Each row is a point on a landscape with many valleys, with its height.
From any point a ball takes the steepest step (drop divided by distance) to one of its 2 nearest points. It stops when none of these is lower. Distance is the straight distance between rows; heights are no part of it.
Foli: [ 80 131  93 157 117 136 112 136 132 120 113 130 102 133 145 130 117  96
 167  91 182 101 114]  height 543
pev: [139 132 176  91 156 132 124 144 133 105 101  84 146 150 127  85  66 182
 146 174 136 166 169]  height 375
mut: [167 151 169 147  98 171 129  93  88 183 120 111 116 122 144 143 133 127
  98 143  96 101 133]  height 563
led: [135 174 142 186  73 143 116  95 103 183  97  73  82  99 176 144 129 103
 101 113 154 126 135]  height 590
Mugum: [165 146  82 186 123 165 122 107 151 146 107 114 128  82 116 174 181  79
  81 111 164 124 110]  height 596
rofo: [113 133  87 134 173 105 152 149 162  55 139 154 102 121  79 136 161 102
 194  85 165 128 102]  height 505
dinol: [109  94 160  78 109 170 158 165 114 136  98 144 117 127 131 110 125 127
 114 156 136  95 158]  height 624
sov: [145 163 163  99 137 149 136 122 148 177 104 104 137 145 148  92 137 187
 119 140  89 167 151]  height 378
saku: [125  80  83 104 161  64  98 140 122  60 176 155 125 124  96 111  76  92
 156 104 112 139 116]  height 501
vam: [123 124 139  54 121 175 134 143 157 136 148 130 140 103  67  77 114 134
 110 117 116 163 180]  height 588
Madoz: [ 92 147 200 151 160 160 129 138 112  82  92 143 152 141 138 161 105 173
 104 169 126 112 155]  height 640
Gif: [ 79 122 158 162 105 110 141 163 132 162 143  76 155 123 163 115 123 158
 152 114 141 128 101]  height 371
kuve: [174 147 140 121 134  85 118 133 126  58 133  98 133 136 113 110  98  43
 138 155 143 118 112]  height 578
nuzak: [155 146  92 101 126  91 115 115 141  98 119  94 135 143 126  88  97  53
 154 123 151 126  87]  height 582
gekag: [113 190 154 131  95 148 104  89 157 188 104  74 114 110 149 126 140 151
 119  78 123 157 163]  height 571
Delof: [ 86 156 159 174  77 158 130 136 115 152 114  61  84  86 137 138 109 155
 132 127 155 153 171]  height 567
Bova: [114 127 108 102  85 145 133 113  82 159 100 153  73  99 141 100  85  89
 139 110  87 129 181]  height 394
liv: [147 128 209 128 121 177 119 118  84 134 142 119 175 127 121 118 134 156
 103 153  89 100 121]  height 292
dag: [165 129 133  80  90 143  90  66 125 202 150 148 147 170 140 128 106 135
 128 143  93 103  89]  height 237
tadu: [ 92 137 150 172  99 103 117 138 114 180 114  69 111 141 186 125 100 169
 132 129 144 135 118]  height 334
gupuz: [157 139  98 110 144 129 117 116 172 176  98  94 115 137 154 133 137 171
 102 127 156 154 160]  height 308
Fus: [154 154 182 202  95 160 130  90  66 163 107  91 110 116 155 162 131 119
 105 137 134 106 120]  height 574
Zaso: [153 166 178 146 123 138 175 146 100 141 107  93 135 110 130 117 131 136
 121 158 118 139 157]  height 513
nevab: [ 80 144 119 116 184  78 114 146 157  48 145 143 112 163 121 117 130 129
 220  69 157 106  45]  height 503
gemi: [134 156 129 189 155  69 136 126 125  71 139 117 158 152 152 120 130  80
 176  97 121 121  48]  height 291
tal: [181 106 117  62 113 145 136  93 144 214 123 151 110 167 150 154 133 159
  86 148 116  92 131]  height 452
Zom: [ 81 145 190 170  84 175 113 123 107 139 130  87 116 111 133 148 143 173
 102  99 145 133 160]  height 542
losos: [108 159 154  81 105 124 199 152 154 124  99 151 122 130 108  55  92 112
 150 123  89 133 153]  height 355
nok: [138 130  95 161 146 146 144 126 177 165 109  95 120 121 165 150 166 140
  83 109 164 137 152]  height 348
tili: [120 129 149 133 113 113 144 130  74 135 128 156 146  91 127 128  94 113
 137 118  51 139 134]  height 294
boz: [ 85 100 116 136 140 131 149 136 133 107 124 183 133 147 109 114 204 127
 174  86 126 108  94]  height 517
koz: [116 174 115 181  97 145 127 117 170 163 112  87 139 114 144 128 155 107
 138 100 173 147  93]  height 357
Bira: [147 196 107 133 171 136 135 129 150  43 102 114 104 140 115 151 111  89
 121 154 180 118 146]  height 603
buzu: [ 90  61 144 125 108 126 155 200 100 126 104 139 110 106 161 144  97 126
 137 156 141  86 130]  height 541
sifel: [176 150  74 146 180 100 109  91 151 144 144 112 131 141 141 147 132  75
 131  98 149 126  81]  height 593
midur: [101 105 164 147  95 145 120 138  98 131 165 121 178 109 107 133 143 117
 131 126 122 134 113]  height 474
bifin: [113 105 144 138  99 150 150 170 115 125 148 108 135  96 102 136 146 113
 122 156 156 136 126]  height 484
rap: [111 162 154 173 159 135 130 123  97 107  91 141 134 152 171 152 135 159
 109 142  98 107 157]  height 648
gemin: [208 142  86  96 140 119  99  71 121 182 138 125 112 140 137 156 101 148
 134 153  99 146 142]  height 257
Pib: [149 153 188  86 128 164 118 104 141 168 111 117 159 173 154 104 141 173
 112 141 103 106 119]  height 343
Kugut: [171 177  90 174 104 127 141 101 153 158 122  80 125  82 131 123 146  72
 137  87 143 146  98]  height 382
Togu: [177 111 124 165 142  90 154 142 123 123 155 106 139 139 127 154 145  96
 105 178 148 122  74]  height 448
gud: [127  73 183  84 161 138 128 180 108  90  99 144 133 153 140 131 117 150
  93 197 154  79 153]  height 632
Mav: [152 161  89 132  97 158  97  64 135 158 120 135 139  94 102 157 149  66
 120  83 106 134 114]  height 579
lazod: [ 86  92  96 106 130 116 132 145 123 117 159 181 135 104  89  98 113 128
 145  95 103 173 141]  height 568
Bis: [213 132 110  79  97 122  90  56 140 207 129 112 136 149 143 128  92 133
 126 141 119 115 111]  height 247
riso: [ 32 142 203 149 103 173 144 153 119 130 123  98 113 105 147 135 133 215
 125 110 143 114 159]  height 512
Nez: [199 141 141 110 143 157  96 127 180  92  94 104 145 156 106 130 123 118
  71 175 203 126 142]  height 553
Gop: [188 101 102 101 158  39 154 150 154 138 146  70 110 143 144 108 121 127
 135 155 147 163 112]  height 332
Sav: [139  89 127  83 114  95 118 153 172 156 144 111 144 163 129  94 143 139
 107 142 156 120  89]  height 327
kaguk: [169 177 175 131 103 176 163 111 108 155  97  90  94  91 111 107 132 135
 114 137 107 155 178]  height 528
lalu: [143 113  78  95 153 127  77  90  99  78 139 198 125 150 110 127 110  77
 112 128  94 135 148]  height 585
Ribe: [104  97 131  58 122 105 123 144 161 144 148 121 156 143 121  83 110 162
 145 129 123 142 122]  height 340
kuri: [151 134 118  57 111 152  70  70 139 176 135 147 155 143 111 129  97 151
 123 131  84 136 130]  height 227
Kag: [168 131 138 129 101 137 118 121  83 162 130  78 110  95 123 112  94 118
 142 157 113 165 160]  height 414
Fodib: [113  95 159 111 114 108 142 121  74 146 143 182 148 109 127 129  85 160
 134 126  30 109 137]  height 305
tof: [101 163 131 143 113 141  71  97 159 180 141  93 127 142 157 118 121 181
 132  89 131 172 139]  height 598
geguk: [116 138 115  74 162 105 142 130 171 138 141 131 151 178 143  77 121 165
 143 116 117 145 139]  height 356
mafar: [115 158  87 128 155 135  80  85 156 155 134 111 137 147 144 112 113 151
 136 102 125 185 156]  height 610
noze: [191  98 170 101 124  96 120 132  95  95 138 119 163 130 113 125 116  77
  92 186 114  91  94]  height 262
noruz: [ 99 179 120 198 117 155 122 113 158 128 123 125 142 137 143 150 177 117
 118 105 163 117 103]  height 329
tabik: [184 137 112  91 165 150 141 112 173 116  93 154 135 129 115 133 176 101
  62 140 133 113 166]  height 595
Dagef: [ 90 136 102 136 106 152 154 126 132 133 114 163  98 109 114 125 163 102
 131  84 114 115 158]  height 537
rogip: [100 150 118 131 118 160 131 149 161  91 136 129 127 100  85 137 137 108
 134 130 168 137 147]  height 493
Fes: [123 150 124 154  72 161 106 121 113 185 124  59  88  81 152 129 107 112
 125  95 146 155 151]  height 592
renok: [197  83 148  97 139  71 164 138 110  99 162 131 144 137  97 146 139 111
 102 191  88 119 115]  height 256
geba: [105 110  90 119 168 117 125 137 170  73 128 177 135 143  93 130 196 117
 165  89 162 127 109]  height 510
Niv: [139 110 134 178 121 148 134 137  90 180 109 121  88 131 172 160 158 149
  80 144 133 105 133]  height 258
zud: [202 131 141 161 108 132 170 120 103 139 151 120 153 129 117 157 163  87
  94 161 109 112  77]  height 456
Goli: [179  70 126 102 102 110 133  94  80 218 149 123  94 140 146 171 104 179
 141 148 102 132 127]  height 475
Gani: [ 96 142 164 107 124  99 167 144 130  71  85 154 151 159 141  93 131  98
 178 122 114  66  91]  height 319
Neba: [ 90 144 138 167  94 127 102 109 130 105 144 148 183 122  97 117 148  79
 176  91 127 132  56]  height 489
ved: [ 94 134 135 130 136 160  51 111 132 104 107 163 141 183 151 118 101 145
 111 119 159 101 134]  height 443
tos: [ 89 106  84 137 191  71 147 154 117  87 134 142 110 150 155 128 111 138
 154 116 132 130 134]  height 273
kiden: [122 100 104 142 135  62 215 157 114 104 134 155 122 104 115  88 111 126
 160 101  48 158 115]  height 502
vube: [162  98 129  89 117  84 145 167 134 142 136  69 139 136 138  97  88 126
 144 156 156 151 115]  height 352
Vunas: [ 64  99 114 104 128 135 148 183 194 103 136 139 104 138 116 129 148 143
 147 138 169 120 123]  height 531
fovaf: [136 172 113 131 105 161  78  63 141 155 142 159 171 142 117 130 146 103
 130  92  93 138 108]  height 573
gemal: [141  95 156 105 171 159  95 120 113 160 132 129 120 138 134 137 146 223
  97 155 103 155 169]  height 144
ludi: [156 139 125 152 123  99 186 139 127 144 159 106 147  97 110 125 163 109
 129 139 114 167 106]  height 477
dar: [190  99 126 130 111 154 123 141  91 202 110  82  92 100 138 125 112 110
 120 164 148 142 155]  height 399
rogon: [ 65 122  92 118 132 118 109 143 137  85 164 144 136 111 110 108  67 134
 176  96 131 176 150]  height 572
sema: [ 98 122 150 143 144 151  57  80  84 144 140 155 111 119 135 169 139 191
  97 106  89 153 179]  height 344
nir: [146 160 115 194 116 105 151 131 149 100 163  94 162 119 100 149 172  75
 155 117 153 149  58]  height 426
Kipuv: [182 138 121 139  91 131  84  95 110 149 139 116 140 132 118 128 104  66
 131 132 126 134  91]  height 372
Nivad: [168 101 102  47 125 107  69  96 155 158 163 147 152 136 103 127 121 136
 114 145 114 144 126]  height 234
ful: [101 128 136 118 109 106 106 115  94 129 142 155 167 133 135 121  98  94
 154 118  74 125  95]  height 283
Bamam: [ 55 122 123 135 124 146 161 131 125 108 102 197 120 124 117 133 196 121
 127  80 108 109 146]  height 527
kig: [202 139 140 155 150 169 100 139 165 136  92  77 126 138 130 141 133 142
  79 181 214 134 126]  height 546
Dulo: [188 127 100 107 137 134  81  87 138 194 110  96 100 119 132 139 115 173
 126 133 132 168 170]  height 275
bizos: [ 87  44 161 112 111 148 149 206  79 125 139 129 124  79 129 143 116 149
 133 152 136 102 155]  height 549
Ror: [111  87  92 156 125  88 204 173  84 141 155 147  93  96 130 121 121 119
 130 122  78 147 143]  height 518
Fami: [117 141  78 137 122 154 161 134 111 121  85 175  61 100 122 118 158  56
 127  90 121 106 173]  height 544
Zefeb: [ 78 141 109 112 129 140 120 151 163 109 111 147 117 161 140 139 153 125
 138 122 193  99 107]  height 536
Vor: [137 114 125 115 115 109 136  81  91 232 141 112 104 149 166 156 121 217
 133 127  84 139 125]  height 463
mimo: [168 140  93 116 151 145 130 113 144 100 104 154 124 141 133 131 145  61
 114 125 145 113 148]  height 591
vurak: [154 136  75 152 152 150 158 106 106 137  90 172  69 105 157 153 153  89
  97 116 104 119 179]  height 552
vonur: [116 137 132 135 197  71  87 119 130  41 126 162 149 180 161 121  93  94
 150 116 130  85  79]  height 425
rine: [ 94 126 115 116 104 106 179 142 124 188 118 138 101 116 136  80 112 136
 132  85  77 150 163]  height 397
Dofo: [118 138 156  87  74 146 143 107  77 199  92 138  73 116 160 119 111 134
 119 110  69 120 169]  height 409
fop: [164 127 114 176 141 100 165 123 100 104 115 132 108 153 156 150 165  47
 128 145 123  66  75]  height 570
Lari: [ 73  91  78  96 127 122 137 130 118 116 121 209 100 126 108  94 134 110
 167  79 103 142 150]  height 560
bosa: [159 141 170 106 116 161 110 131  84 130 118 104 136  82 102  86  66 142
 148 140 103 173 186]  height 429
Zopa: [108 151 194 118 137 166 119 112 133 135 131 132 185 151 134 128 156 188
 111 140  87 125 138]  height 315
Mipe: [ 60 111 158 156 101  97 133 161 108 123 133 119 155  90 145 130  94 163
 163 107 122 130 111]  height 349
kozel: [ 85  67 113 144 130  95 187 188  85 108 114 157 113 102 153 133 104 133
 138 132  92 109 155]  height 532
Fip: [ 57 152 193 130 128 172 130 146 139 117 115 127 135 141 143 141 152 213
 100 129 144 105 180]  height 480
retin: [122 147 119 124 151 151 100 104 116 125 130 162 133 144 135 141 133 164
 107 122  95 153 190]  height 353
sab: [112 112 128 112 173  60  78 127 157  64 131 162 110 189 132 116 111  97
 142 114 168  75  87]  height 423
miz: [125 105 113 138 105 136 166 100  81 158 147 175  91  90 107 155 143 124
  92 112  60 128 168]  height 540
Teno: [127 172  76 168 166 147 156 132 168 110 109 108  97 116 133 157 160 113
 108 119 154 145 166]  height 386
gusun: [ 67 141 145 151 108 122 101 154 182  78 145 144 160 146  90 150 161 136
 186 112 176 117  31]  height 511
nif: [157 124  87 102 104 140 123 100  99 170 110 130  93 107 134 128 100  72
 124 112 113 117 148]  height 385
Zes: [111 164 106 159 122 120 103 112 139  96 137 141 151 140 115 121 149  77
 200  68 159 117  62]  height 494
budo: [196 135  75 150 102 164 117  77 148 176 101 141 128  83 119 185 165  76
  90  85 112 122 108]  height 586
Nute: [140 103 161 127 101 168 147  99  58 171 136 142  88  79 120 146 135 146
  94 128  60 121 181]  height 548
tar: [142 151 178 166 132 179  94 134 125 107 124 100 147 124 113 148 135 155
 101 167 160 150 155]  height 583
razef: [176 121 145 101  90 202  80  89 141 198 123 130 127 110 133 151 149 145
  67 129 142  97 144]  height 467
bifa: [104 110 134 131 180 133  84 131 142 110 168 134 170 126 106 151 144 198
 101 138 142 166 155]  height 191
vem: [102 151 120 135 123 119 156 151 138  62 130 140 122 100  86 141 130  93
 175 120 150 133 117]  height 500
Meke: [142 129 119  93 142 147 166 148 152 117 103 150  98 115 108  98 118 124
 109 150 132 147 211]  height 607
Boda: [137  76  76 103 109  77 134 116 105 186 155 137 113 136 144 121 109 110
 151 127 107 114  98]  height 490
gok: [150 173  80 106 139 120 113 134 219 117  97  89 121 130 119 114 119  94
 147 118 232 117  84]  height 407
gan: [123 162 154 123 141 147 216 170 130 140 112 102 103 109 116  97 122 147
 122 141 113 156 171]  height 492
gobo: [ 48 152 118 203 130 152  81 102 125 120 124 156 114 161 164 150 134 152
 111 100 156 124 134]  height 254
Vol: [ 65 129  91 121 148 143 123 147 138 103 106 158  96 130 122 110 123 105
 212  71 162 116 115]  height 550
Bal: [102  83  80 109 164  94  71 117 159 123 179 162 151 155 103 140 157 168
 128 104 143 161 100]  height 303
venaz: [121 150 146 182  88 146 101 121 114 114 167 114 178 100 100 130 134  69
 162 112 137 143  88]  height 483
mileb: [134 102 133 130 126  87 105 137 103  89 150 161 174 144 118 120 105 114
 137 138  97 131 112]  height 277
mizez: [157 131 170 148 128 173  80  97 118 216 101  75 109 129 155 123 141 215
  84 151 179 127 120]  height 504
tilab: [148  90 137 151 113  68 170 170 118 117 137 104 144 120 121 129 131  83
 141 152 142 116  79]  height 441
sibi: [209  93 134 118 100 128 138 145 107 179 133  66  95 132 153 118  97 117
 118 177 155 125 110]  height 380
kero: [141 121 104 127 128  84 193 144 126 122 166 142 146  98  95 112 135 114
 151 117  85 177 108]  height 488
lov: [124 139 148 103 120  84 115 165 189  65 119 111 122 164  88 114 137 106
 153 153 190  79  66]  height 418
Suk: [ 81 115 181  96 106 154 110 174 123  76 119 126 162 107  96 123  97 134
 136 168 156  97 132]  height 453
gidav: [144  82 103  98 125 101  80 103 189 144 187 147 162 151  93 121 155 148
 127 116 127 145  66]  height 309
diso: [123 124 181  96 139 103 138 177 127  99 124  99 136 104 120 110  57 193
 170 170 136 153 147]  height 350
getef: [118 182 115 103 112 118 123 144 198  85 121  72 103 148 103 118 114  96
 151 157 208  95  65]  height 413
Mam: [ 84  44 135 124 105 142 169 191  93 128 173 164 134  75  97 120 136 137
 127 130 107 112 138]  height 556
lumi: [162 189 100 198 131 110 166  93 134 111 142 129 155 105 119 133 178  70
 152  98 115 153  87]  height 411
taza: [104  95 202 134 144 141 103 162 115  94 108 154 154 165 167 153 104 186
 102 172 144  80 133]  height 635
Kifo: [144 114 156 147 120 162 168 166 121 174  99  96  99 147 186 151 156 153
  79 158 167  95 148]  height 222
Gisuk: [122 189 156 106 134 120 135 126 156  89 116 145 165 132  96  98 103 152
 144 128  89 179 170]  height 381
Gumav: [ 67 129 146 184  96 158 116 128  88 112 144 135 111  86 128 176 136 118
 115 111 114 131 170]  height 244
fubo: [ 96 133 134 101 156  89  95 147 189  43 122 148 114 170  93 134 134 129
 144 125 201  72  77]  height 420
Zive: [ 81 164 133  95  84 124 178 141 145 167 112 125 123 122 134  69 122 131
 151  98  92 123 134]  height 374
zaz: [ 86 146 121 158 161 133 122 138 161 113 147 110 141 126 125 145 147 196
 122 129 149 170 158]  height 236
Goru: [136 191 145 135 108 156 141  91 139 153 105  91 115  75 130 127 137 138
 110  92  99 172 180]  height 547
fike: [175 161  86 145 168 122  71 100 176 116 136 107 139 159 137 135  96 104
 113 123 186 137 102]  height 597
tarup: [101 115 166 114 128 150 106  85  71 169 129 135 100 116 145 140 121 214
 112 107  63 150 165]  height 331
big: [ 67 113 137 135 100 130  84 102  73 144 128 158 126 117 145 130 102 152
 146 100  84 132 156]  height 289
tol: [ 65  83 101 141 118 106 116 139  84 140 146 165 117 115 142 141 126 137
 140  92  85 130 133]  height 302
geser: [157 126 106 118 140 144 111  83  90  96 114 186 125 149 137 146 124  64
 115 147 104 105 147]  height 589
pagap: [143 120 153 134 171 146  75 109 110 149 159 132 163 158 119 158 151 201
  98 168 117 156 130]  height 168
bes: [118 137  89 123 132 119  91 122 102 117 134 130 118 114 134 109  63 112
 150  97 130 179 173]  height 580
Reka: [165 104 131  76  75 146 137 100 120 237 112 118  97 154 162 116 131 154
 118 140 124  86 101]  height 440
tef: [ 98 123 148 113 121 137 140 180 142 127 132  88 115 108 120 119  91 182
 145 153 168 164 157]  height 318
tukib: [131 106 160 121 150 163 134 155 119 157 116 121 123 150 157 149 154 189
  96 169 135 117 162]  height 180
zitev: [130 117 181 137  79 167 131  94  48 188 140 125 101 100 138 175 152 165
  95 124  77  86 140]  height 554
Tasil: [111 117 109 170 142 160 111 131 118 111 144 168 129 139 125 170 169 116
  85 149 135 119 146]  height 608
gose: [ 83 135 106 199 143 101 149 145 115 103 132 118 141 131 146 145 139 120
 159 116 147 132 110]  height 251
Fevib: [129  44  98 102 118  90 140 133  93 151 169 155 136 120 104 119 130 106
 143 129 100 123  91]  height 495
beguz: [179 105 128 108 105 108  80 137 135 144 150  80 136 142 103 112  82  97
 130 143 154 139 102]  height 367
Roloz: [ 86 132  74 129 172  95 147 159 168  98 139 117 104 139 147 116 117 125
 174 114 165 144 117]  height 290
Sedu: [162 124  96 161 161  92 162 122  87 101 110 132 106 159 170 152 130  78
 117 143 111  94 132]  height 566
Vil: [129 141 178 191 145 127 154 111  85 141 120 128 151 140 166 171 169 175
  85 147  76 116 131]  height 661
kiv: [156 135 151 151 120 123 101 115 104  86 153 131 179 146 120 141 126  86
 117 166 118 113  91]  height 269
Kisoz: [144 106  84 139 155  67 146 114 132 136 161 158 128 157 137 143 168 127
 145 105 113 102  65]  height 287
febu: [119 144 188 143 115 200  95 128 131 154 130  84 132 119 113 134 144 207
  92 138 163 139 161]  height 564
gito: [127 113 131 126 123 168 111 128 173 108 153 143 181 136  88 142 180 128
 102 133 168 121  97]  height 562
satat: [ 66 172 156 205 109 161 105 104 138 130 127 137 130 136 141 177 177 161
  86  90 138 119 116]  height 293
Gegut: [124  42  89 109 131  62 110 147  80  96 171 160 118 112 103 128 110  71
 153 115 114 113  98]  height 498
Pef: [172 116 161 114 117 189  95  90 119 232 119 103  92 116 150 155 151 205
  82 125 139 104 125]  height 481
Pubo: [ 78 132 126 152 166  93  74 111 115  75 124 162 168 164 180 118  82 123
 169 107 107 104  86]  height 428
kepul: [156 161  75 148 157 137 174 134 151  99 124 124  99  92 110 131 129 122
 108 114 116 178 200]  height 415
modug: [149 178  92 151 179 123 104 130 181  60 127  97 115 140 138 143 103 108
 128 130 207 119 120]  height 600
vevi: [169 145 146 129 118 110 132 149 146  74 106 104 119 156 115 127 125  57
 104 168 190  86  97]  height 577
tusa: [161 118 121  57 107 181 115 125 148 126 166 144 157  87  56  89 134 104
 112 127 116 155 146]  height 581
Butud: [140 110 157  94  73 135 157 119  73 206 112 121  90 136 153 125 128 138
 124 133  79  80 128]  height 424
legu: [161 132 197 158 118 154 133 116  83  95 136 138 200 126 119 150 129  99
 106 161  96  99  94]  height 278
nuvaf: [147 101  95 100 138 123 113 109 197 171 150 119 160 153 123 110 169 142
 109 121 154 128  76]  height 317
borus: [195 141 135 152 128 130 167 108 124 150 154 112 146  98 105 162 180 108
 101 160 102 156 116]  height 465
fod: [116 147 137 153 154 111 185 147 119 117 121 126  97 102 133 118 123 169
 121 121  83 177 196]  height 464
velad: [ 62 110 110 167 129 137  55 124 125 137 141 145 134 148 155 154 106 180
 111 120 130 144 155]  height 279
tir: [195  69 138 113 112  71 131 164 123 161 145  78 124 144 148 105  99 125
 122 175 161 113  92]  height 368
mozo: [125 109  73 123 152  67 144 161 170 123 159  77 119 148 132 111 112 141
 153 127 171 165 116]  height 307
saso: [120 126 176  87 119 152 111 152 136  71 152 125 150  95  65 114  85 119
 139 166 130 143 156]  height 446
piba: [123 189 154 148 154 152 163 159 147  63  99 107 129 133 123 161 122 124
 115 182 170 120 155]  height 599
bim: [ 83 141 112 140 150 128  94  93 136 127 106 158 139 195 172 119 102 128
 142 102 125 103  93]  height 437
napu: [172 144 111 101 150 175 145 127 163 136 114 140 132 114 107 115 162 132
  86 144 131 155 178]  height 601
vazaf: [126 126  99 172 147  74 149 121 121 118 155 134 152 132 139 130 143 102
 156 108 111 133  77]  height 276
fetig: [142 188 138 169 160  84 176 133 134  49 121 107 147 146 127 121 124  76
 182 124 128 122  73]  height 301
pul: [153 161  68 110 148 132 120 120 228 141  94  92 131 140 135 110 127 135
 127  96 194 139 112]  height 395
lol: [144 115  72 102 149 121  82 107 111  99 151 168 132 112  97 113  91  86
 144 117 103 169 167]  height 584
pibin: [127  86  87 120 174  50 176 150 110 113 126 153  95 147 163  99 120 117
 157 123 104 115 127]  height 288
supo: [ 85 121 192 144 112 162 143 157 121  90 136 131 189 105 110 142 129 144
 131 141 120 100 119]  height 462
guke: [113 122 172  55  98 122 172 146 143 126 122 152 164 127 113  58  97 119
 155 125  93 124 120]  height 342
lon: [105 168 104 132 166 108  98 124 154  60 124 142 114 148 125 120 117  88
 227  55 172 107  64]  height 499
zile: [ 65 122  78 106 156 127 145 145 132  76 106 180  78 138 132 102 113 112
 187  75 113 124 149]  height 555
lebas: [178 120 148 170 126 167 105 121 123 181  90  75 109 147 165 121 125 164
 100 168 208 120 125]  height 529
zefi: [125  61 131  95 108 165 162 166 101 150 160 136 124  76  89 110 133 139
 108 129 105 139 163]  height 565
gav: [146 146 148 109 123 143  89 130 182  85 127 114 161 141  97 123 130 129
 105 156 190 127 104]  height 557
fakat: [ 38  69 126 141 109 101 145 167 112 120 140 162 137  82 133 107 105 153
 174 103 101 135 126]  height 324
Dima: [149  90 143  93 133 142 136 153 126 120  91 125 112 156 149 119 114 127
  88 188 172  83 160]  height 629
sog: [ 96 138 144 149 148 123 119 162 120 105 124  98 121 118 143 149  97 201
 138 154 156 169 168]  height 285
Moz: [ 82 133 180 108 106 185 109 146 160 121 113 136 142 149 132 120 131 157
 113 134 151 102 132]  height 457
pum: [ 64 127 169 161  97 131 120 124  74 128 123 126 113 102 149 139 126 145
 120 106  75 124 158]  height 270
nov: [ 69 132 125 138 105 139 136 177 176  90 138 123 127 115  85 157 167 144
 164 142 201 104  53]  height 516
puni: [112 100  92 106 153 110  83 134 150 133 146 140 130 160 133 134 127 148
 112 121 137 137 139]  height 295
durug: [127 156  82  87 173 113 123 113 200 138 105 122 135 172 166  98 137 131
 132 116 144 131 129]  height 376
vugo: [167  94 149  81 111 189 151 152 103 126 189 133 151  69  57  85 130 141
 111 132  89 158 142]  height 576
Zuta: [ 89 134 133 142 150  91 111 151 158  41 140 156 160 159 105 125 151 113
 199 104 166 106  42]  height 506
lapa: [ 90 120 183  83 109 110 158 156 156  93 117 140 167 148 123  95 124 120
 154 138 118 105  87]  height 330
misuz: [159 176  93 155 119 122 191  98 133 132 121 108 118 101 122 116 153  69
 147 101 103 132 120]  height 398
mazup: [119 150 162 106 143 131 111 121 133 150  97  80 135 147 153  99  98 188
 145 147 128 168 172]  height 401
fup: [139 165 165 163 130 136 127 128 120  86 108 103 140 162 133 149 124 112
 108 172 161 110 137]  height 594
pafas: [ 95 164 162 135 115 176  85 119 140  79  88 161 158 159 125 143 121 121
  98 139 158  96 139]  height 447
Doved: [145 113 100  93 103 170  98  89 139 187 113 146 104 142 141 143 143 135
  85 118 133  98 134]  height 459
Viro: [139 164 124  87 139 151  96  88 141 118 134 155 155 123  91 101 122 153
 123 130  87 186 175]  height 366
deg: [ 55 135 132 195 108 132 137 146 101 119 139 128 124  91 134 160 151 118
 152  99 138 136 128]  height 218
Dovaz: [122 144  85 125 120 103 146 110 109 186 136 143  65  96 145 114  96 147
 127  88  75 172 184]  height 422
lela: [116 123 141 205 108 132 109 135 104 194 111  91  87 136 179 141 121 177
 109 129 166 113 138]  height 296
roko: [137  96  92 115 142 109 149 129  83 128 138 198 107 108 127 155 124 117
 120 131  75 125 144]  height 535
Dubo: [125 116 124 130 103 164  92 102 151 144 148 158 170 146  93 127 168 103
 126 108 129 122  78]  height 569
fev: [125 170 158 117 148  81 154 139 152  34  92 133 161 139 121 111 101  83
 168 136 121  99 105]  height 311
vemu: [122  85  58 128 178  69 159 126 121 144 134 147  95 165 172 131 155 114
 147 116 114  99  91]  height 298
mafev: [172 123 128 158 144 106 141 137 135  66 103 142 126 148 126 153 170  46
 121 148 168  65  81]  height 575
Nuda: [192 137  68 110 153  91 127 104 151 144 136  99 132 131 135 110 109  79
 132 118 138 133 118]  height 587
kiko: [ 91  93 156 126 129 108 122 104  56 155 132 183 126 110 149 158 109 206
 129 120  35 119 161]  height 316
faruk: [135 132 137 157 131  64 171 168 149  77 155 101 160 114  95 120 155  75
 170 143 148 132  65]  height 434
bufo: [119 112 155  94 126 165 166 158 111 134  92 142  94 116 130  98 119 145
 105 136  96 127 210]  height 615
Gopa: [ 81 118 122 113 117 129 183 182 178  85 151 117 118 116  83 138 185 148
 134 150 183 124  97]  height 523
Bofi: [163 121 111  91 147 116  84 112 173 113 147 143 167 133  90 123 130 103
 108 137 125 155 116]  height 240
Gere: [175 144  78 138 182 107 161  96 110 127  97 163  91 148 166 147 140  97
 106 132  96 107 161]  height 559
numif: [173 150 108 146  93 143 128  84  88 151 116 136 116 117 140 142 119  50
 130 132 105  94 121]  height 379
mon: [171  85 100  82 105  98 160 123  83 196 155 121  98 109 140 142 113 138
 137 139  93 132 120]  height 485
gile: [153  97  96 116 161  96 177 152  95 113 137 155 115 117 127 122 101 127
 119 138  86 168 164]  height 530
kis: [202 104 139  71 141  76 149 121 143 131 146 101 142 171 116 119 155 122
  94 178 114 110 112]  height 246
Bafel: [205 122 119  90 136  87 106 107 166 102 153 101 151 156 101 105 144 104
  95 160 138 125 106]  height 248
sezoz: [112 116  96 108 125 102 137 102 117 194 128 135  91 142 175 129 123 178
 136 112  76 152 153]  height 444
bovo: [145 135  81 187 143 172 123 115 143 134 108 150 115 107 132 186 186 117
  63 123 143 121 155]  height 602
setu: [144 126 207 107 109 167 115 153  89  82 123  90 152  82  75  99  55 134
 151 166 129 164 155]  height 439
Kel: [139 170  89 168 166  99 198 157 131  94 109 139  96  91 123 117 114 118
 139 101  97 170 171]  height 436

For each start below, name the point where the ball stops.
kiden -> gobo
Zaso -> kuri
Lari -> tos
geba -> tos

Call two points neighbours if one is among the 2 nearest of the other. Go from one point of each pair to the other, from neighbour to neighbour, staying as low as possible. Name the highest point that can't be avoided.
deg / gemal -> Gif
kis / kuri -> Bafel
vazaf / tos -> vemu
